A landscape with many valleys, sampled at points; each row gives a point and its height.
A ball rolls from a point to whichever of its 2 nearest points has the largest drop for the distance, and stops where none of them is lower. Distance is the straight distance between rows; heights are no part of it.
getib (h 698): [  8  12 -13 -24 -18   1  45 -30 -34   0 -69  -2  66 -52 -13 -15  11 -47
  26 -42  42  19  -3 -25]
golaz (h 388): [-19  24 -10 -19 -80   4 -16  90 -18 -24  15  28 -21   8  36  30  17  -7
 -23 -11   1  22  22 -14]
ruman (h 381): [-12  16  34 -75  22  10  32  27  35  17  38 -12  38  81  30   3 -52  -3
  90 -20 -22  30 -22  14]
nid (h 421): [  4  18  -4 -35 -46 -24 -26  87  24   7   2  60   1  22  37  39  14   9
  -2  -9 -16  28   8   9]
zusi (h 820): [ -5  17  -1  20  49  26  29  35  64  22 -52  25  58  30 -24 -36  29 -10
 -79  44 -38 -35 -27  52]
masoz (h 369): [ -3 -23   1  -9 -13  -3 -53 -17  15  -1  -6  24  -9 -23  -7  23  14  15
  -1   8 -43   2  12  10]
bodi (h 549): [-35  34 -20   9 -52 -15 -42  -1 -22 -11  29   0 -86 -48 -33  55   5  22
 -42   7 -21   4  27   3]
leme (h 573): [ 10   4 -11 -49 -29  -3 -31 -56   9  -8 -30  41 -32 -55 -38  58  43   1
 -27 -34 -70  37  21   8]
Tigam (h 125): [-22 -12  19  12  58  62  11  53  38 -23 -40  11   8  87   6 -10   5  32
 -22  31 -41   0 -36  24]
Puzun (h 269): [ 23  53  17   1 -18 -13  37  73  36  59  49  33 -51  34  -9  12  -5  20
 -28  41  45  -8 -24  41]
suz (h 737): [ 13   2  19  -3  11 -28  41   1   3  -9 -25 -33  89  -7  13 -77  -3 -64
  41  -1  16 -27 -30  -2]
Pap (h 717): [ -8   3  11 -21 -15  -6  43 -19 -29 -25 -31 -26  86 -25  12 -42  -1 -59
  45 -39  10  -7 -10 -24]
Nenev (h 183): [-14  -3 -52  26 -18 -31  13  40 -18  11 -21  10  27 -34  36  18 -22  -4
  15 -29  51   6  -3 -38]
doti (h 303): [  0  -1 -54  19  50 -40  22 -70 -37  43  -6  -9 -47 -57 -58   9 -59  -5
  11 -18  83 -12  -1 -20]
Fesul (h 588): [ 23  -1  -1 -64  24   2 -40 -70  34   5  -1  32 -35 -20 -45  62  24  22
  14 -25 -77  46   4  31]
ruki (h 349): [ -8  19 -22  41 -59  -7   9  74 -32 -20  10  10 -18 -11  42   8  20 -15
 -55  10  28 -16  12 -29]
Gukiz (h 356): [ 39 -59 -11  46  37  -5 -32 -10   7  24 -45  47  18  20  59  16  25  15
  58 -27  66  13  -7 -33]
bup (h 185): [ 43  -9  18  20  44  28  18 -54  11   1  -5   6  18 -20 -40 -41  49  -6
 -63  20 -27 -31  -8  23]
sigi (h 680): [  7   9 -19 -21 -13  27  13 -15 -42  -7 -65  42  33 -32  23   8  18 -38
  20 -50  44  37   4 -38]
baza (h 188): [ 24   6 -25   0   9 -70  34  23  16  49 -10  26  26 -23  11  -6 -35 -12
  67 -47  68  -4 -30 -15]
Biki (h 415): [ 28  12   5 -29  31  16  25  28  52  41 -10  39  21  55   6   5  -2   4
   9  14   4  -2 -28  40]
Tovi (h 115): [ 39 -14  27   3  64  63   5 -23  22 -33 -48   3  37  27 -18 -24  54   2
 -65  26 -49 -10  -4  34]
Votep (h 172): [ 37   2  42  18  34  69 -36 -11   4 -55 -37 -16 -15  23 -24  -2  77   9
 -69  30 -46   3   6  18]
Ligu (h 412): [ -1 -38  21  18  59 -35  -4 -66  12  -3  61 -67  -1   9  11 -46 -66  24
  67   4 -17 -27  -8 -23]
gikop (h 602): [-11  38  13 -21 -59  30  24  -7 -53 -18  12 -10 -67 -36 -30  22  23  -6
 -38  -4   5  13  17 -23]
zap (h 228): [ 16  61  20 -22 -27  13  12  85  64  40  25  31 -50  48 -14  32  11  21
 -44  17  -3  13  -2  50]
padus (h 517): [-37  11  15  27 -23 -22   6 -42 -22  -7  85 -68 -24 -28 -45 -27 -38  16
 -16  40 -45 -26   9   5]
renir (h 242): [ 15  -4 -69  78  17 -42   9 -23 -25  28 -11  18 -38 -71 -51   0 -20   3
 -43   0  75 -32   5   3]
vefar (h 283): [ 41   4 -18   6  20  10  13 -74  -7  16 -40  50 -12 -42 -33  -2  22 -20
   1 -30  36  12  11   0]
Rafo (h 316): [ 25 -27 -23  29  39 -17 -22 -12   5   8 -59  17  60 -22  48  -7  14  -8
  65 -34  41  10  -4 -33]
Fod (h 438): [-10 -54  28 -11  34   3 -10 -44   5 -23  56 -59   8  31  24 -19 -48  26
  66  -6 -44   0  -4 -15]
dugep (h 240): [ 37   8  24  -9  19  36  17 -73  -9  -7 -10  21 -12 -34 -34  -9  24 -16
 -23  -8 -17   6   2   8]
nav (h 328): [ -6  -2  -2 -22   5 -13  -6   2  47  12  10  16  32  -7 -20  -3   5  10
 -18  14 -58  -5  -3  51]
Lavo (h 551): [-63   6 -27  17 -47 -11 -19 -19 -51  -1  34 -51 -40 -47 -14  17 -40   7
 -11   7   5   2  32 -29]
mogaz (h 439): [ 23  27 -45 -14 -40 -52 -20  59  38  27  -1  80   9 -32  12  40  25  11
 -19 -32 -10  21   9  25]
fen (h 189): [ 20  -3  54  -7  43  71  15   9   1 -20 -11   5   8  66  10 -13  17  15
   0  22 -10   2 -23  13]
vub (h 756): [  1 -14  32  13  35 -34  21  46   6 -16 -20 -38 106  47  39 -88  -9 -47
  47   0  22 -40 -43  -9]
Sazon (h 629): [-33   4 -17  -5 -67  21 -39  -5 -53 -61 -16 -22 -27 -31  -4  25  34 -15
 -58   0 -35  14  37 -27]
mit (h 440): [-29 -40  27 -34  42  29  -7  12  29 -24  39 -34  27  56  12 -27 -50  13
  34   4 -66   7 -12  15]
povin (h 359): [-11  33  29 -35  -7 -35  59  50  34  51  58 -16   5  52  12 -23 -48  -6
  45  15  43  -7 -19  20]
pofem (h 411): [-21  -6  47 -83  41  43  34   3  26 -12  37 -13  34  76   6  -8 -50   6
  45  -6 -57  26 -32  20]
gim (h 401): [ 17  -8 -26  -3 -16 -21 -62  35  27  -7 -27  52   2 -25   4  32  47  11
 -33 -16 -43  17  25  31]
nida (h 451): [-25   1  18   5 -17 -14  16 -25 -28  -7  33 -43 -19 -10   7 -27 -42  -5
  31 -13  15 -28  -9 -21]
nuka (h 773): [ -6 -25  37  11  43  13   9  18   5 -19   3 -30  55  52  35 -50   0 -17
  28  26   4 -26 -26  -6]
Biba (h 327): [ 69 -12 -16  26  29 -12  17 -23  16  34 -42  67  30 -19  -2  -1  28 -15
   2 -25  55  -3  -3  11]
Rasu (h 271): [ -4  -7 -59  63  -4 -28 -27 -10 -31   8  -6   9 -49 -50 -12  28   0  12
 -42   2  40 -10  21 -13]
Malo (h 311): [ 11  26  20   6 -28 -37  38  73  12  46  61  19 -31  24  35  -7 -26   8
  14  26  51 -15 -20   1]
tokad (h 272): [  3  -9 -95  55  31 -45  -4 -43 -44  34 -22 -26  -2 -69 -52   2 -43  -5
 -20   1  84 -10  25 -13]
mefe (h 294): [-22 -16  41 -26 -24  38  29   0 -48 -52 -24 -28  31  40  44 -33   9 -49
  41 -18  19  -4  -9 -37]
zaso (h 580): [-48  23 -39   1 -68  19  20  31 -76 -31  -1 -23 -47 -39   4  17 -22 -17
 -51  11  49  17  33 -55]
Leku (h 97): [ 27 -13 -50  27  -2 -52  16  52   6  34 -23  44  44 -31  40  14 -14   0
  39 -40  92  11 -13 -31]
dufig (h 787): [-34 -22  13  12  29  15  19  37  14 -25  -8 -44  85  45   4 -58  -7 -31
 -10  44 -34 -46 -31  23]
Fesop (h 253): [  3  -1  22  71 -23  23 -55   5 -13 -38  30 -32 -49   7   1   9  35  32
 -54  40 -23 -31  21  -1]
Faz (h 373): [ 42   2   4  -4  24  -9   5  17  33  34 -39  69  49  22  29   3  26   0
  34 -16  23   8  -8  23]
mive (h 48): [ 13  -4  17 -19  71  63  -9  10  62 -15 -42  31  18  74  -4  17  15  35
 -24   7 -50  31  -8  40]
Bades (h 478): [-37   9  47 -11 -29  12  13   9 -19  -2  77 -46 -43  16   3 -29 -26  13
  17  25  -6 -12  -5   2]
Nusaf (h 341): [ -5   1  28   1 -11  12  43  -8 -52 -18 -18 -16   7  29  34 -33  -4 -29
  29  -6  66 -28 -12 -36]
tupi (h 644): [-25  -7 -37   9 -47  29 -14  -5 -60 -54 -50  -1   3 -32   1  16  35 -32
 -43 -13  16  16  34 -49]
vimo (h 218): [ 16   5  35  46 -22  35 -37  15 -14 -44  -9 -29 -27  10  -5  -8  75  -1
 -89  39 -38 -20  13   4]
Gezi (h 280): [ 19  39  11 -49  13   7  20 -24  41  46  33  15  -5  -5 -39   7 -10  16
   0   5 -29  15  -1  54]
Dav (h 592): [-28  40 -20 -10 -50  22  18  -3 -68   1  17  -9 -97 -40 -29  34 -24   5
 -31  -2  45  24  22 -35]
bik (h 260): [ 32 -18   3  10  34 -34  26 -11   2  26 -45  18  38  -3  23 -28  -3 -34
  65 -47  69   2 -28 -25]
suf (h 366): [ 17 -50 -29  53  25 -55 -22 -28   8   4 -43 -37  75 -17  23 -18  -2 -20
  57 -22  28 -15   0 -33]
fesak (h 804): [-19 -11 -12  31  37   0  30  49  48   3 -35   4  82  27   7 -68   4 -26
 -34  43 -26 -40 -26  47]
femi (h 402): [ 15  13  25 -20  21 -25  40  59  42  44  13  20  30  57  28 -15 -26  -2
  32   5  28 -10 -39  27]
bazit (h 566): [-70   3 -33 -38 -60  19  -8   6 -70 -28  10 -45 -40 -23   7  33 -40  -6
  14  -3  30  29  40 -53]
bok (h 414): [-20 -27  -8  19  10 -28   1 -43 -20 -13  -6 -50  41 -25  20 -27 -17  -6
  42   0  15 -20   5 -39]
Pigo (h 377): [ -2 -34 -18  54  41 -58 -28 -80  18  11  41 -70   4 -14  -9 -28 -46  25
  25  23 -17 -47  12  -6]
gome (h 615): [  1  17  26  -2 -53  44 -16 -13 -33 -48  -4 -12 -51  -7 -10  17  43   5
 -40   6 -26  17  17 -19]
Vaka (h 261): [-20 -15  -6  -7 -35 -33  -3  43   3   6  13   7  35  -3  41  -2 -30 -10
  40 -13   8   0  -8 -18]
sibo (h 241): [  2  48  36 -84   2  35  46 -25  14  19  35   8  -8   2 -57  -1 -14 -10
 -15   1 -59  23  -8  46]
govam (h 347): [-39 -40 -21  47   7 -79 -54 -38   2  14  53 -55 -20 -19  -6  -3 -66  41
  35  22  -6 -46  10  -9]
rora (h 317): [-18 -40 -27  62   4 -36 -60 -12  10  10  41 -19 -26 -22   8   0 -20  39
   2  39 -18 -35  19 -10]
Kadur (h 384): [ 37 -40   1  21  51 -29  -6 -35  16  27  -6  33 -30  31  33  19  -2  40
  63 -21  63  11 -12 -15]
Nem (h 395): [ 19 -13 -33   5   5 -20 -37 -40   8  18  -7  41 -46 -34 -23  44  12  23
   1 -24 -11  19   4  11]
Tefif (h 499): [-50  18  36 -24 -47 -16  19  -2  -9   2  88 -58 -30 -10 -36 -29 -40  -4
  -5  30 -57 -27   6  24]
Rez (h 304): [  4 -17 -46  66 -24 -13 -32  20 -24 -20 -14   3 -25 -21  19  11  37   1
 -53  19  28 -22  29 -30]
lipub (h 662): [-19   2 -32 -25 -43  11 -19  16 -33 -23 -36  28  12 -40  21  39  20 -18
   2 -40  -6  25  18 -22]
Zeza (h 314): [-22 -12  -6 -53 -45 -19 -19  25  -5   8   8  21  17  14  58  29 -36   2
  80 -46  -6  30   0 -22]
sopot (h 329): [  9 -19 -33  -3  48 -14  28 -94 -26  31 -36   4 -40 -41 -38  -2 -32  -8
  47 -34  85  12   1 -26]
nok (h 148): [ 17  36  36 -22  21  58  -9   8  42   1  -3   9 -41  36 -28  22  29  21
 -52  24 -42  25  -2  56]
vuz (h 559): [  3  27 -16 -21 -42  -2 -34 -29 -12   2   2  11 -67 -69 -57  60  25   5
 -47 -17 -47  19  29   8]
tifu (h 282): [-25 -32  -4  83 -18  -8 -67  -3 -18 -24  27 -64 -25   6  16  -2   8  36
 -39  45 -38 -29  28 -20]
nupe (h 348): [ -8  -3  21 -74  -9  10  -7  22  21   5  23  25  32  60  56  25 -30  -6
  96 -35 -12  43  -7  -8]
Serog (h 239): [ 14 -14  52 -34  -1  65   8  -8 -34 -48 -12   5   4  57  34  -6  28  -9
  29  -7 -13   8  -8 -20]
Nor (h 119): [ 37 -14  11 -38  70  44  -1 -32  54  -3 -33  30  30  37 -31   6  55  16
 -34  -4 -52  24  -5  46]
Zup (h 187): [ 20  42  37   6  -9  23 -16  60  42  -4   6  17 -62  38 -20  32  53  24
 -53  29 -20  19   1  51]
Ruku (h 535): [-36  15 -14  26 -55 -20 -26  -9 -22  -1  52 -36 -36 -38 -34   3 -13  14
 -54  37 -44 -21  29  -2]
Ditag (h 192): [ 10  42  45 -36  11  52  22 -25  23   7  32 -19 -41   8 -72  -1  18  18
 -64  29 -63  21  -5  50]

Call two points neighbours if one is among the 2 nearest of the other. Go from one point of each pair to the other, from neighbour to neighbour, staying as low as possible. Name the highest point that can't be avoided.
mive / Tovi -> Nor
masoz / Leku -> mit
mive / renir -> sopot

Write out the way that a ball takes from each point below.
Nusaf -> mefe, Serog, fen, Tigam, mive
nid -> golaz, ruki, Rez, Rasu, renir
ruman -> nupe, Zeza, Vaka, Nenev, Leku
femi -> povin, Malo, Puzun, zap, Zup, nok
Ligu -> Pigo, govam, rora, tifu, Fesop, vimo, Votep, Tovi
